Each row is a point on a tangle of strands that fork and nearly touch. The rows are in no order.
Two points are linked if the straight distance between their rows is under 64.8. Some points are linked to none.
tebin: 24,16,23,20,8,-15,-12,-5,-3,2,-14,-12,11,-4,-3,26,-1,23,-7,21,-6,1,-25,-7,7,19,-7,14,-29,9,15,40,-4,-24,6,-15
geko: 36,-2,21,27,13,-5,-29,-8,5,10,6,-29,15,2,9,5,10,25,8,-13,26,-25,-16,-28,8,12,-4,-6,23,7,-20,1,-17,2,23,-17
Vopu: -30,2,-26,-10,-19,1,0,-26,2,13,25,-3,-21,7,8,31,-25,12,8,9,8,21,14,4,-1,6,5,-8,19,-23,-21,-25,-18,-10,-7,2
gipot: -9,8,4,17,-3,-22,-12,-23,11,32,22,-7,-5,9,-9,34,-16,30,9,6,11,-1,-8,-17,1,22,0,0,5,-14,-12,-2,-32,-11,8,-10
Gepos: -11,-8,-16,-10,-40,10,-5,-36,-12,8,4,7,-7,-8,-1,28,-16,19,-13,30,8,8,-6,5,-15,16,2,11,-21,-7,18,14,-14,-32,-11,6
muv: -20,0,-29,-33,-22,10,-3,-11,4,-11,-8,19,18,11,26,16,-22,1,-6,8,11,-4,16,-9,-8,-6,-9,18,11,-17,22,-21,6,1,12,27
Vani: 13,3,-4,2,8,3,-14,-8,-26,-33,-17,-24,10,-21,7,-3,21,-56,3,10,3,6,25,30,19,-23,8,-22,18,13,-15,-15,4,1,-8,-11
ranan: 2,0,-9,2,-19,17,13,2,0,11,20,-6,-6,4,4,-5,9,27,-3,-4,8,-1,-25,-11,-26,12,1,9,-12,5,-16,1,-9,5,14,-4
pevo: -5,1,-11,3,13,-5,-10,-15,1,2,12,-19,-4,0,3,6,4,-4,8,-5,15,-6,19,-2,11,-5,6,-13,32,-14,-24,-19,-8,5,7,-10
fuv: 8,39,-8,10,-6,-9,-4,-7,12,13,33,-23,14,5,22,29,3,31,10,15,11,15,-29,-12,1,14,-22,22,-18,-8,5,-3,-13,-2,44,-9
toru: -19,24,-7,6,-9,-22,8,-12,15,17,38,-3,-7,8,0,34,-11,24,7,12,-18,43,-19,22,1,17,-28,17,-39,-21,16,1,1,-10,-6,7
zezi: 20,-15,9,2,8,12,-11,2,-7,-7,4,-13,5,1,-12,-23,20,4,9,-32,18,-37,-7,-23,-5,-6,6,-22,41,6,-26,-7,-4,19,8,-12
kuro: -11,-23,16,6,-17,0,10,-4,-7,29,-6,16,-33,-3,-35,8,-12,5,-8,14,2,-4,-1,-7,-9,11,29,-6,-12,7,-8,10,-26,-17,-32,-13
Vipar: 19,4,14,10,17,-10,-13,6,2,-23,-42,10,44,-11,15,0,-4,-20,4,19,-1,-14,9,5,27,-10,-18,14,5,9,26,22,13,-15,1,7
selu: -10,18,-23,3,-1,5,2,-8,7,1,24,-17,4,2,18,12,6,2,3,2,-6,24,1,19,10,0,-16,6,-15,-19,3,-11,7,2,13,5
Sep: 26,-6,14,18,18,-6,-21,-5,0,3,-13,-15,24,-9,17,-7,5,-14,17,1,31,-22,17,-19,20,-8,4,-7,47,14,-23,-13,-14,2,15,-17
vige: 8,23,-12,20,1,-5,-6,-10,8,12,37,-39,0,8,11,15,12,25,3,-2,8,10,-24,-1,-1,8,-14,0,-12,-13,-19,-10,-13,5,28,-14
Zudo: 10,-11,9,0,12,8,6,21,7,-2,-7,3,6,8,-3,-36,10,-5,14,-33,12,-29,-2,-24,-2,-17,5,-15,32,8,-15,-16,5,32,13,-3
melam: 15,-3,21,23,18,3,2,15,-13,1,-3,-23,-17,-12,-25,-15,29,-27,-4,-4,-4,-5,1,18,7,-8,19,-19,-8,15,-16,3,-6,0,-14,-21
pedaz: 4,-14,0,-4,8,4,-12,-12,-21,-18,-4,-11,-12,-8,-25,-5,17,-18,-10,-6,-2,-14,9,19,1,-5,11,-24,11,-2,-7,5,5,-4,-26,-4
Tovet: -26,4,11,16,-7,-5,25,14,11,33,-2,21,-31,-3,-6,-1,-14,-15,5,8,-11,26,7,1,6,1,29,2,-18,6,-11,-18,-15,1,-3,-8
Degiz: 20,7,15,29,30,4,1,21,-2,-9,3,-26,1,-9,-6,-28,34,-14,7,-18,-5,-6,-10,11,8,-14,5,-18,2,9,-19,-2,5,17,6,-14
rabit: -5,3,-9,1,5,1,6,-1,-2,-7,-7,-3,-16,-8,4,-6,7,-49,-5,1,-11,26,32,18,15,-20,20,-15,6,1,-8,-31,14,8,-6,-8
bivu: -16,-12,8,-2,-25,7,25,20,9,34,-11,32,-26,2,-6,-4,-22,-10,7,4,4,5,4,-21,-7,-3,34,8,-5,20,-14,-14,-26,8,2,-9
Des: 15,-1,-11,-3,0,8,-26,-28,-34,-29,-5,-36,5,-19,2,15,18,-36,-2,14,9,-7,19,25,14,-9,10,-22,26,4,-26,-4,-9,-10,-11,-13
Gude: 1,-22,0,-4,2,-4,-24,-26,-16,-6,-12,-6,-14,-7,-31,16,-1,-3,-17,7,1,-12,13,17,3,5,5,-17,-1,-9,8,18,0,-21,-36,1
Fudu: -18,-6,-17,-14,8,-15,-4,-12,5,-12,-3,7,-13,4,-1,13,-20,-22,-8,-1,-10,18,41,13,14,-16,5,-12,21,-24,-1,-26,20,2,-16,9
robap: -7,11,0,3,26,-9,-1,22,12,-24,8,0,9,5,-9,-19,11,9,3,-27,-25,8,-9,24,7,-8,-41,-9,-13,-20,25,4,46,14,-1,26
tupog: -3,-8,14,-4,-12,1,18,6,-1,11,-2,19,-9,3,-17,-3,-8,29,-12,8,-12,0,-21,-9,-20,20,-2,16,-34,7,16,35,-1,-5,-12,-1
gevi: 8,1,17,21,39,-7,0,23,9,-12,-4,-8,10,0,-14,-33,20,-3,10,-27,-6,-18,-11,2,9,-21,-12,-22,13,-5,-3,1,22,20,3,2
fegak: 27,-2,11,17,9,10,-5,9,-19,-21,-31,-18,18,-21,5,-7,22,-39,4,17,9,-3,13,17,16,-19,7,-9,-1,22,-7,4,-4,3,-2,-10
Zeni: 25,2,8,8,-17,4,-22,-16,2,5,-22,-9,27,-8,24,30,-1,22,-2,17,18,-13,-14,-29,11,16,3,20,1,15,3,22,-24,-28,12,-16
domun: -13,-8,-12,-3,-24,9,13,-5,-3,15,38,-7,-20,15,-1,9,1,38,-1,-4,7,6,-24,-2,-38,19,0,-2,-5,-2,-26,-9,-15,-6,-13,7
zisi: -21,-2,8,-17,19,-23,6,17,15,-13,-14,37,13,19,-5,1,-26,5,-2,-15,-22,-2,5,2,0,-6,-21,12,-7,-17,39,-1,27,10,-10,37
manu: 2,-17,-2,-17,-5,15,-7,-7,-23,-24,1,-1,-7,-3,-28,-16,19,0,-19,-19,-10,-25,-11,17,-21,4,3,-24,7,-1,-5,7,11,3,-30,6
Buku: 13,-9,27,13,20,-18,-11,6,-1,4,-45,10,21,-11,0,2,-11,-40,12,20,11,-16,29,-13,31,-21,13,0,26,18,4,1,-11,-10,-14,-17
Nobe: -3,20,-19,-14,4,11,4,8,3,-24,31,-9,10,8,7,0,15,30,-1,-13,-10,14,-20,16,-13,7,-47,8,-14,-18,20,-1,30,13,11,21
lumi: -5,4,14,-3,-19,-2,19,-1,18,24,-26,36,11,3,3,9,-22,2,12,12,-8,-6,-6,-29,8,8,20,27,-17,25,17,26,-20,-6,18,-9
Mig: 20,10,2,-1,0,11,-9,3,2,-9,-4,-7,24,1,12,4,7,28,-1,3,8,-15,-19,-21,-4,9,-21,18,-4,0,17,27,2,-3,23,-2
pinu: -28,0,-6,-6,20,-18,5,12,17,7,17,13,-8,27,1,16,-22,10,10,-15,-15,21,12,3,6,1,-12,-3,7,-25,-4,-24,12,7,-16,27
mufo: 36,-18,17,11,-5,17,-17,-9,-28,-12,-27,-22,-1,-18,-19,10,22,-9,-14,14,9,-16,-4,8,2,2,17,-14,-5,21,-7,25,-14,-20,-28,-21
zin: 9,19,-12,-4,7,4,-2,5,-7,-27,16,-13,4,-9,1,-7,16,16,-12,-4,-15,17,-16,27,-5,6,-43,4,-28,-7,29,22,32,2,11,12
Gug: 4,-13,37,24,36,-23,0,16,2,21,-18,3,-9,-4,-32,-11,1,-17,11,-8,0,-19,13,-12,19,-8,20,-15,10,4,-6,8,-10,2,-17,-19
zifim: 32,-5,12,0,-12,25,-5,3,-36,-23,-7,-23,-2,-21,-18,-13,37,-24,-21,5,-3,-9,-16,24,-7,-1,19,-14,-14,28,-14,18,-6,-11,-17,-19
mizi: -4,16,-9,8,19,-17,-8,-4,10,-11,-20,-2,17,-10,30,2,-11,-47,7,20,2,12,34,10,29,-29,0,4,17,-3,8,-25,10,0,13,4
Matik: 0,-12,1,-8,-5,17,21,28,4,2,6,8,-9,12,-2,-28,10,7,3,-28,1,-15,-12,-15,-21,-2,10,-3,8,12,-22,-14,1,27,6,1
Posi: -23,-24,-12,-34,1,9,6,9,0,-5,26,9,-26,33,0,1,-16,24,1,-24,-1,3,0,-8,-35,8,11,-15,30,-5,-22,-21,-1,0,-31,27
tid: -1,-9,-6,-35,-25,17,12,-2,-14,-13,5,15,-4,-2,-2,-4,-5,39,-18,11,-10,2,-16,6,-40,23,-29,15,-28,3,34,30,14,-6,-14,15
zuki: -6,-5,11,10,33,-12,-6,18,11,-13,7,-2,11,13,-20,-22,9,21,11,-36,-6,-26,-11,-4,-2,-10,-26,-22,22,-21,1,-2,23,20,-6,17
Movab: 18,-5,25,17,23,-5,4,22,13,8,-17,6,17,2,2,-34,7,-12,18,-16,11,-23,-1,-25,13,-17,6,0,20,15,-4,0,-4,23,17,-10
Pufid: -3,12,-13,-1,5,0,1,1,8,-8,-16,4,21,-2,30,-6,-2,-28,6,8,10,2,18,-6,14,-20,1,12,11,-5,10,-16,6,8,25,7
Datig: -12,-5,-21,-18,-29,10,7,-16,-9,-4,-10,22,-15,-13,6,0,-8,-20,-19,19,-4,30,14,26,-4,1,12,7,-26,2,21,-3,5,-12,-8,12
mavu: -14,-10,0,-10,22,0,15,31,15,-14,2,17,-3,26,2,-21,-8,7,5,-36,-15,1,1,-7,-13,-11,-5,-11,20,-12,-4,-27,24,28,-10,27
degik: -14,-8,-12,-14,-18,-5,-21,-40,-7,4,-10,12,3,-5,-6,37,-22,5,-12,27,7,-2,13,6,6,12,-2,6,-8,-16,26,15,-9,-34,-17,14
faza: -4,-2,-20,-3,-23,8,-20,-39,-3,16,13,-17,-7,-6,8,30,-10,14,5,14,30,-7,10,-16,1,9,11,-6,31,-10,-23,-13,-32,-16,13,-14
Nikeb: 5,-14,9,-17,-12,21,11,10,-13,-15,10,4,-12,5,-23,-25,18,24,-19,-18,-13,-20,-25,12,-38,14,1,-9,-12,11,-5,16,9,6,-26,2
dab: -8,-8,-27,-25,-16,15,-9,-28,-20,-21,4,-2,-2,-2,1,5,5,-10,-15,-2,0,-2,8,21,-10,-1,1,-9,5,-10,1,-9,10,-5,-12,12
diru: 18,-10,5,-7,10,3,-8,7,-6,-30,-43,7,20,-6,4,-17,2,-48,-3,5,10,-18,24,-4,10,-38,6,-13,29,13,13,-7,11,8,-11,-3
luvu: -12,-20,-8,-32,-8,22,18,23,-1,-10,11,16,-16,22,4,-18,-4,7,-2,-27,-7,-6,-7,-7,-36,1,15,-9,19,7,-24,-24,6,17,-17,19
desa: 0,14,3,14,29,-14,4,24,13,-13,0,1,1,-7,-2,-22,9,-16,1,-14,-32,28,4,33,20,-9,-23,-1,-32,-10,23,5,41,8,4,14
Kimu: -11,15,-3,4,-18,-3,22,0,-2,13,15,14,-19,-11,3,2,-4,11,-13,20,-16,42,-11,22,-7,17,-9,17,-50,3,18,17,6,-14,2,2
ruzar: 9,-6,2,-8,3,9,2,10,-5,-24,-27,10,8,-10,-2,-23,6,-17,-11,3,-6,-4,3,11,2,-9,-5,1,-14,6,29,21,21,7,-3,8
mibaz: -7,-12,5,1,11,-18,-16,-12,4,14,0,2,-3,7,-12,10,-13,9,8,-4,20,-22,22,-23,11,4,8,-10,40,-14,-13,-7,-12,-3,-1,-7
miz: 9,-10,13,-3,17,-10,-13,5,2,-24,-43,20,25,-5,-4,-13,-8,-24,-5,5,-6,-21,12,4,17,-19,-9,1,6,1,36,21,23,-6,-14,14
pozi: -10,16,3,22,28,-35,-14,-10,22,15,16,-28,-4,-7,-5,22,-8,-13,9,3,-20,20,9,31,29,2,-17,-6,-22,-21,1,5,7,-8,-10,-3
fuf: 8,0,15,24,10,-10,7,13,2,9,26,-19,-21,16,-30,-10,17,39,-13,-19,-6,-5,-35,1,-26,18,-6,-11,-20,-5,-19,10,1,8,-15,-12
Gapoz: 12,-8,2,-13,-29,33,14,13,-18,-3,-5,-1,-9,-8,-10,-24,25,-24,-11,-4,4,-14,-8,-1,-19,-5,29,-3,-7,30,-16,1,-7,4,-1,-18
lorut: 32,-13,5,-11,-22,37,6,21,-12,-15,-23,-8,12,-8,-1,-32,26,-20,3,-8,6,-27,-9,-17,-9,-15,18,-2,7,42,-7,12,-7,15,8,-21
pomu: 2,-21,-11,-33,-52,33,15,-4,-13,-1,-24,22,-12,-10,-1,-10,-5,-18,-19,21,2,0,3,2,-23,-3,25,11,-20,28,15,12,-6,-7,-13,-6
vepip: -15,-6,-1,-17,6,-7,7,15,2,-11,0,23,0,10,-10,-7,-11,15,-9,-10,-19,12,-3,19,-11,7,-21,7,-25,-11,29,9,24,6,-16,28
Zavit: 25,-14,-3,-8,-27,32,3,14,1,7,-11,-2,10,-4,13,-24,15,-2,9,-8,16,-22,-10,-30,-11,-6,16,12,8,34,-14,8,-12,20,30,-19
sula: -4,-11,-1,-2,-38,7,15,-13,-16,11,33,-5,-34,5,-14,3,6,31,-18,6,1,1,-25,11,-43,21,15,-7,-19,6,-23,6,-12,-19,-31,-3
ruzol: 33,7,3,-1,-5,19,0,7,-30,-34,-5,-16,-5,-27,-6,-21,36,-16,-25,6,-12,9,-17,35,-6,3,-2,-8,-27,26,2,27,15,-5,-2,-9
nade: 1,14,-14,-2,-4,13,3,5,5,-3,17,-9,17,4,15,0,10,24,4,-6,9,-3,-16,-12,-9,4,-20,16,-5,-9,4,-1,1,10,32,6
kep: 2,9,-18,-13,1,8,0,-2,-11,-27,7,-3,-6,-1,7,-15,18,-50,-7,-18,-27,21,21,21,11,-21,12,-24,20,-8,-21,-38,30,17,-9,-1
tuf: 13,-9,28,1,-6,-2,11,15,12,20,-39,25,12,3,-7,-11,-8,-10,12,6,-8,-18,1,-31,21,-4,26,18,-10,35,14,28,-16,1,2,-19
sobi: -13,12,-1,0,26,-27,-14,5,16,-11,13,-1,12,12,-14,12,-4,12,9,-16,-18,1,-2,19,14,-1,-43,2,-9,-31,26,4,31,1,-9,27
biv: -33,-16,-10,-24,5,-9,2,3,8,10,25,15,-17,34,2,19,-33,30,11,-11,5,13,6,-15,-18,10,2,-5,28,-15,-10,-21,-12,-6,-23,30
Mub: 10,-4,-7,-4,-5,21,-1,2,-12,-5,19,-16,1,-1,4,-22,28,-6,9,-32,13,-21,-11,-16,-12,-4,13,-13,35,10,-41,-25,-5,25,23,-12
tino: -12,-8,-11,-14,5,-19,-11,-15,-1,-12,-22,18,-6,-5,-1,11,-21,-32,-17,9,-9,11,37,19,14,-18,2,-2,1,-15,25,-11,17,-7,-16,18
zake: -10,-4,9,-5,26,-13,2,25,18,-9,-4,19,20,22,-5,-18,-12,19,11,-32,-5,-26,-6,-16,-4,-10,-24,-4,24,-17,14,-9,20,25,-1,27
fafe: 10,14,12,11,21,-8,-3,10,-1,-11,2,-7,3,-4,-10,-2,8,16,-11,3,-15,6,-17,11,1,9,-28,7,-32,-4,26,35,20,-3,6,4
Ravev: 5,22,13,19,25,-13,14,22,17,5,-13,9,28,-3,24,-16,1,-17,17,3,-3,3,-1,-11,22,-9,-3,21,-8,10,12,5,3,12,38,0
vadod: 2,-17,18,-4,-4,-6,-4,1,12,20,-20,23,11,10,-6,-2,-14,14,9,-11,6,-31,0,-36,5,7,9,9,12,8,4,14,-15,5,-1,-5
negu: 31,10,19,10,-4,-4,-15,-3,9,6,-11,-7,31,2,18,16,0,36,3,0,11,-18,-27,-37,7,20,-10,23,0,16,9,27,-12,-14,25,-17
lobod: -2,17,10,6,5,-22,10,2,0,5,7,10,-6,-6,-12,11,-5,14,-12,13,-24,28,-15,16,-1,19,-24,20,-50,0,36,37,14,-13,2,5
rulu: 9,13,-4,-21,-15,17,14,2,-14,-6,6,4,0,-5,9,-1,-1,36,-17,14,-10,4,-27,-10,-31,23,-41,23,-31,8,37,37,18,-2,10,2
Gaduz: 21,6,12,18,10,6,4,13,-9,-11,-23,-12,7,-20,7,-7,15,-20,-5,22,-1,10,1,16,15,-5,2,9,-25,19,7,22,0,-3,10,-8
Dazu: 25,1,-3,8,-1,21,-5,2,-12,-13,-12,-21,15,-11,13,-9,24,-17,3,6,16,-11,-4,-5,2,-8,9,-3,8,17,-15,3,-11,3,17,-11
pase: -13,-10,0,7,-20,2,1,-18,-5,26,9,1,-28,-2,-17,17,-10,15,-2,13,12,1,-3,-9,-10,12,21,-6,-1,-3,-19,-2,-31,-15,-12,-13
vatik: 4,1,-4,-4,5,7,-9,-6,-23,-14,18,-28,-10,-9,-11,-9,26,-28,2,-16,2,-6,12,6,7,-8,25,-28,39,-1,-41,-22,-5,8,-4,-26
Zat: 4,-6,19,9,-5,-3,21,19,1,14,16,2,-20,13,-24,-11,4,41,-14,-5,-8,-1,-35,-8,-32,22,-1,6,-31,6,-5,24,-4,1,-16,-7
ven: -10,-2,6,-5,25,-24,-8,6,12,-19,-22,22,17,7,-4,-8,-18,-15,-3,-9,-14,-13,16,7,14,-22,-18,0,10,-19,34,-3,33,4,-8,26
nug: -15,15,-14,-10,4,0,10,14,13,-1,40,-2,4,25,6,13,2,36,12,-11,-11,28,-20,8,-13,13,-37,16,-17,-21,9,-11,16,11,0,26
Muf: 6,6,-5,3,2,12,8,16,10,4,5,-3,16,5,20,-22,10,8,13,-18,14,-12,-11,-21,-3,-5,-6,10,7,4,-8,-10,2,24,39,2
gaf: 31,-6,11,21,7,4,-22,-12,-6,7,4,-32,8,-11,11,2,14,1,12,-3,31,-18,1,-17,10,2,12,-12,32,16,-35,-9,-25,4,23,-24
bifum: 11,22,-5,-5,-24,13,14,-3,-9,9,11,-5,0,-4,18,12,-3,34,-9,24,1,13,-32,-23,-21,20,-20,30,-31,11,20,29,1,-11,32,-11
zasan: 9,8,-16,-8,-12,30,7,3,-13,-23,4,-12,9,-8,16,-22,28,-15,-5,-8,2,-5,-14,5,-11,-5,6,0,-1,10,-12,-3,7,12,21,-3
Zov: 10,-19,14,-3,18,-3,-5,8,-7,-15,-27,2,0,-1,-20,-18,5,-26,1,-10,7,-25,19,-8,6,-25,13,-20,31,5,3,-5,7,8,-18,-9
zaf: 4,7,-12,10,5,-1,-12,-25,-6,6,32,-42,-14,-6,0,14,13,3,3,-4,9,0,2,8,7,4,11,-24,22,-11,-42,-15,-19,1,4,-26
mebod: -19,-7,-5,-13,-15,7,25,22,15,17,-8,32,-11,12,14,-7,-22,-5,6,-5,-2,10,4,-21,-9,-6,19,15,-1,7,-7,-21,-8,15,11,12
robi: -16,4,24,19,45,-37,9,21,19,10,-10,19,5,11,-13,-12,-11,-14,15,-19,-19,-4,12,-5,18,-16,-2,-4,5,-13,5,-11,18,15,-2,7
bubon: -12,-5,-13,-3,-42,18,12,-24,-17,16,26,-4,-35,-7,-8,11,2,6,-10,11,7,6,-9,8,-25,10,26,-8,-4,7,-32,-12,-22,-19,-18,-11
pifeg: 21,10,6,24,10,-3,-10,-3,3,9,13,-29,4,1,5,3,14,20,1,0,12,-5,-19,-11,2,8,0,0,-7,0,-14,5,-15,2,23,-15
Paled: 8,-26,23,2,15,-6,-6,8,-4,8,-17,4,-10,4,-34,-12,1,1,6,-18,10,-35,10,-22,3,-5,16,-19,29,1,-10,6,-7,6,-23,-15
kava: -13,-10,4,-1,5,-6,3,1,6,15,-7,14,-6,8,-8,2,-11,6,3,-6,6,-11,6,-16,0,3,7,1,7,-8,-4,-3,-8,5,-4,6
nago: -7,-6,8,-10,-24,4,11,-11,2,15,-19,29,2,-4,-6,12,-19,14,-5,22,-7,1,-10,-14,-6,16,10,22,-26,10,23,32,-11,-17,-5,0
dop: -23,-9,1,-12,18,-3,20,33,18,6,10,25,-16,33,7,-4,-23,8,5,-22,-16,22,4,-9,-13,-1,5,-2,7,-8,-4,-26,9,12,-16,33
lapi: 2,-11,17,-1,12,-19,-7,3,2,5,-29,10,0,-8,-7,1,-17,-41,6,15,19,-8,44,-20,22,-26,29,-8,40,6,-4,-14,-11,-2,-4,-23
Zumuf: -25,6,10,17,17,-25,10,10,19,34,31,-1,-17,25,-12,14,-12,26,15,-14,-10,20,-7,-4,-1,17,-5,-4,-3,-16,-23,-14,-14,7,-11,4
Gidis: 4,-11,-6,-5,0,-3,-34,-28,-9,-13,-13,-7,13,-3,-10,24,-4,8,-13,10,7,-20,8,8,7,7,-12,-1,3,-16,23,22,4,-26,-21,11
zogad: 10,4,-10,-2,12,8,-8,0,-6,-32,-24,-5,23,-7,18,-15,9,-34,0,4,7,-8,14,9,11,-26,-3,-6,18,2,10,-8,17,6,7,9
Posef: -12,-3,28,22,40,-34,2,14,11,16,-17,8,-10,-5,-20,-5,-8,-30,10,-1,-15,1,24,2,25,-15,16,-8,1,-3,2,-5,5,2,-12,-8
gadap: -1,18,5,7,16,6,27,35,5,-9,-3,13,-5,-6,5,-33,14,-9,-7,-8,-27,29,-6,17,5,0,-14,11,-36,9,21,14,35,17,16,5
pid: 5,12,10,22,30,-24,-17,-3,13,8,-1,-10,25,-2,13,5,-2,-6,18,2,10,-16,11,-8,24,-4,-11,3,22,-7,-2,-6,-7,-3,17,-3
seb: -9,-17,-15,-26,-31,15,4,-17,-23,-9,0,14,-21,-7,-10,-4,4,-12,-24,5,-5,7,5,27,-20,6,18,-8,-13,6,1,-6,4,-10,-29,6
dabok: 15,-2,-8,-8,-2,4,-5,-1,-18,-25,-12,2,-4,-21,-8,-15,17,-11,-22,6,-13,15,-1,38,-2,3,-11,-4,-31,9,27,29,22,-10,-7,8
gemo: 17,16,5,10,21,-2,-11,14,7,-23,-17,-3,44,-4,21,-11,5,-2,7,6,4,-17,-6,-3,20,-12,-30,11,13,-2,22,12,16,-3,22,10
Pera: -15,12,6,17,1,-4,9,4,11,25,-12,7,-10,-15,10,3,-9,-30,12,21,2,19,15,-5,19,-7,29,5,-9,9,-5,-15,-21,0,16,-14
supu: -7,2,-11,6,-33,12,-6,-23,5,28,5,2,-6,-10,15,20,-17,9,10,17,24,1,-2,-23,-4,10,17,9,6,4,-13,-9,-37,-13,26,-10
Dubug: 13,-1,-14,-8,-30,20,-18,-21,-1,0,-20,-1,27,-8,29,21,-3,6,-1,23,24,-14,1,-22,4,6,0,21,10,7,8,13,-17,-22,20,-3
Lom: 11,-4,-13,-2,-1,6,-26,-35,-26,-15,15,-40,-7,-9,-8,17,19,-4,-5,-1,10,-19,4,9,2,2,11,-26,30,-8,-34,-1,-14,-10,-10,-18
gan: -15,7,-11,1,22,-17,-10,-4,15,-2,24,-13,-1,15,-7,15,-5,10,10,-20,-13,7,10,22,13,-1,-32,-10,6,-34,0,-11,20,6,-16,16
soso: -9,17,-4,17,-29,-6,-4,-30,3,26,10,0,-7,-8,4,37,-23,21,5,32,6,15,-16,-7,-2,19,9,15,-25,-4,6,9,-34,-30,10,-10
tezog: -11,-10,-18,-27,-25,0,1,-18,-12,-7,23,10,-8,5,-5,15,-9,38,-15,10,-5,17,-11,23,-30,22,-25,10,-28,-13,28,13,8,-16,-27,25
mitib: 4,14,-20,4,-3,17,0,-12,-9,-15,14,-24,0,-9,15,-3,23,-19,-5,1,-5,16,-1,24,6,-3,3,-4,-9,-2,-13,-9,5,3,12,-3
Zate: 0,17,-1,20,42,-25,-12,5,16,-5,-5,-17,19,-9,18,-7,-4,-34,17,2,-4,4,27,16,33,-28,-12,-7,21,-11,-4,-21,18,4,7,-1
zoti: 7,-13,6,-18,-26,29,23,19,-10,0,-1,11,-16,-1,-15,-29,14,4,-17,-5,-8,-14,-15,3,-31,6,15,4,-20,24,-8,14,2,8,-14,-9
pizo: 10,25,-1,21,27,-12,-13,7,12,-10,8,-20,34,-2,22,-1,9,1,15,0,4,-8,-3,4,20,-7,-30,8,8,-12,7,-1,8,3,29,6
Zave: 12,-6,5,3,-12,14,8,16,12,21,-6,5,7,-1,19,-22,0,-11,19,-10,22,-10,-1,-30,3,-9,16,13,13,24,-16,-13,-16,25,41,-13
Lomis: 20,-8,25,8,12,-7,-7,11,18,8,-20,15,31,9,3,-19,-3,12,17,-18,7,-38,-7,-36,15,-1,-4,10,22,12,9,16,-4,10,11,-5
ruseb: -23,-12,-15,-28,-20,5,13,3,7,3,-16,33,-3,14,17,10,-33,-3,-3,5,3,2,13,-18,-13,-8,11,15,8,-4,9,-19,-7,8,3,23
gisag: -27,13,-2,22,-3,-9,14,0,19,38,31,-2,-33,5,-1,16,-17,14,17,3,-7,33,3,1,3,15,12,-8,-2,-11,-33,-24,-25,-1,-4,-11
vas: 23,15,10,18,0,4,2,1,-14,-3,-11,-13,-1,-19,8,7,7,3,-15,31,-5,21,-17,8,5,13,-5,17,-41,17,12,36,-1,-18,14,-13
zega: -1,-9,-20,-20,-15,1,-11,-20,-15,-18,-25,11,-7,-14,3,5,-3,-41,-21,18,-1,18,29,29,8,-12,10,-4,-11,3,22,-3,9,-12,-13,10
bipa: -5,-14,-15,-14,-30,-5,-5,-31,-15,1,7,11,-17,-13,-13,13,-7,14,-24,21,-6,18,-1,32,-14,18,-5,1,-36,-5,25,22,0,-29,-31,11
Pez: -14,28,-17,4,-2,-16,-8,-20,18,13,35,-19,8,7,10,41,-7,17,10,11,-2,21,-10,14,13,7,-31,14,-16,-30,9,-8,-5,-6,10,3
bafir: -22,9,-12,5,-26,1,10,-17,1,15,5,14,-18,-10,7,13,-16,-5,-6,25,-8,36,2,22,2,8,8,9,-35,-4,12,-3,-9,-17,-3,5
Migul: -18,14,0,7,6,-16,19,16,18,18,42,2,-11,26,-5,13,-4,33,10,-7,-22,43,-22,14,-12,20,-26,12,-30,-15,2,-4,9,1,-14,18
rad: 16,-10,24,-1,-7,-2,-2,6,4,7,-54,21,23,-5,3,0,-11,-28,9,18,3,-18,17,-25,25,-12,23,15,6,32,18,20,-16,-10,-11,-14
viki: -15,-4,12,2,-5,-11,5,1,5,21,-23,17,-14,-7,-3,8,-22,-32,7,19,10,5,31,-20,17,-12,35,-2,18,7,-4,-15,-23,-2,5,-18
lif: -27,-7,-40,-31,-34,16,-2,-34,-9,-1,22,0,-10,9,15,30,-21,17,2,8,17,6,8,1,-19,6,1,-2,21,-17,-15,-25,-13,-15,-5,15
fota: -8,-6,16,21,14,-19,5,10,10,27,29,-11,-23,23,-25,3,3,40,3,-22,1,0,-20,-12,-18,21,0,-10,-2,-9,-27,-3,-17,10,-16,-2
Zur: -1,-3,11,11,14,-1,9,17,-2,2,-11,2,-20,-9,-15,-17,14,-38,-6,-5,-12,14,19,19,14,-14,21,-13,-10,8,0,-11,10,7,-14,-8
rege: -4,-1,4,-6,5,8,20,27,2,-12,0,16,-6,5,-6,-28,7,9,-11,-12,-19,10,-10,12,-14,6,-11,5,-26,3,14,11,25,16,-4,12
zonu: -17,-12,-31,-34,-38,23,-4,-22,-4,1,4,13,10,7,19,21,-18,21,-1,10,20,-11,1,-15,-26,7,-3,14,12,-9,5,-11,-11,-8,7,19
vav: -34,-6,-9,-10,0,-18,-1,-10,10,17,17,12,-16,19,-2,30,-33,20,11,0,10,9,21,-11,3,8,6,-4,30,-23,-17,-23,-16,-4,-9,8
pati: -8,7,23,24,49,-40,-6,8,22,19,1,3,13,4,-4,-8,-10,-9,23,-14,0,-13,18,-12,26,-11,-3,-6,29,-9,-7,-14,4,8,10,-7
Mog: -14,1,-28,-20,2,-1,-12,-18,1,-21,1,0,12,10,15,9,-10,-8,0,-7,10,-12,27,0,4,-15,-12,-5,41,-25,3,-29,15,4,3,16
Melim: -21,11,-8,13,-17,1,9,-7,12,31,16,4,-14,-3,12,13,-17,7,16,8,10,18,-1,-13,2,8,13,5,-1,-3,-20,-21,-30,0,23,-7
fupo: -8,4,-28,-19,-7,7,-7,-21,-14,-22,15,-8,-8,-1,5,3,9,-26,-11,-14,-19,17,17,31,7,-5,1,-20,10,-17,-14,-24,22,4,-15,4
Gevik: 5,29,-12,9,-26,12,16,-1,4,16,26,-14,0,-7,27,9,4,27,2,18,9,23,-30,-16,-14,12,-10,26,-27,6,-1,4,-12,-4,47,-13

Follow the links from the first point to the second, and from the first to the third. Name the last point that the two ways share.
Gug; dab; ruzol | miz
tino; Movab; ruzol | Datig
Lom; zake; Fudu | Datig
Vopu; vas; toru | fegak
ruzol; Zate; gevi | miz

A fork is a point with three links. Follow the links from the first point to the second and name the forks in between, in order.
vas; Fudu | fegak > Datig
vadod; Datig | fegak
pevo; Vopu | Zudo
lobod; Vopu | fegak > Zudo
kep; pizo | miz
Dubug; zoti | nade
zin; sobi | Datig
zega; luvu | Datig > fegak > Zudo

A fork is a point with three links, a tip a point with one. Leave the first point through the second and follow the links. Name the first fork or tip that comes.
Pufid; zogad | miz
Zavit; lorut | Sep
nago; tupog | faza
rad; Buku | Zudo
mitib; selu | Datig
bipa; Gepos | nade

Name the points in between on the shortest way along the links from the first point to the second, in order.
gemo; Degiz | Vipar > miz > ven > zisi > vepip > rege > gadap > desa > robap > sobi > gan > pinu > dop > mavu > zake > zuki > gevi
vadod; Pera | Lomis > Movab > Zudo > Matik > luvu > Posi > biv > vav > Vopu > lif > zonu > muv > ruseb > mebod > bivu > Tovet
Mig; gaf | nade > Muf > Zave > Zavit > lorut > Gapoz > zoti > Nikeb > manu > pedaz > Gude > Gidis > degik > Gepos > bipa > tezog > tid > rulu > bifum > Gevik > fuv > vige > pifeg > geko
sobi; tino | gan > pinu > dop > mavu > zake > zuki > gevi > Degiz > melam > Zur > rabit > kep > fupo > dab > seb > Datig > zega
Matik; fupo | Zudo > Movab > Lomis > vadod > kava > mibaz > pevo > zaf > Lom > Des > Vani > fegak > Dazu > zasan > mitib > selu > Pez > toru > Migul > nug > Nobe > zin > fafe > lobod > Kimu > bafir > Datig > seb > dab
gisag; lapi | Zumuf > fota > fuf > Zat > tupog > nago > lumi > tuf > rad > Buku
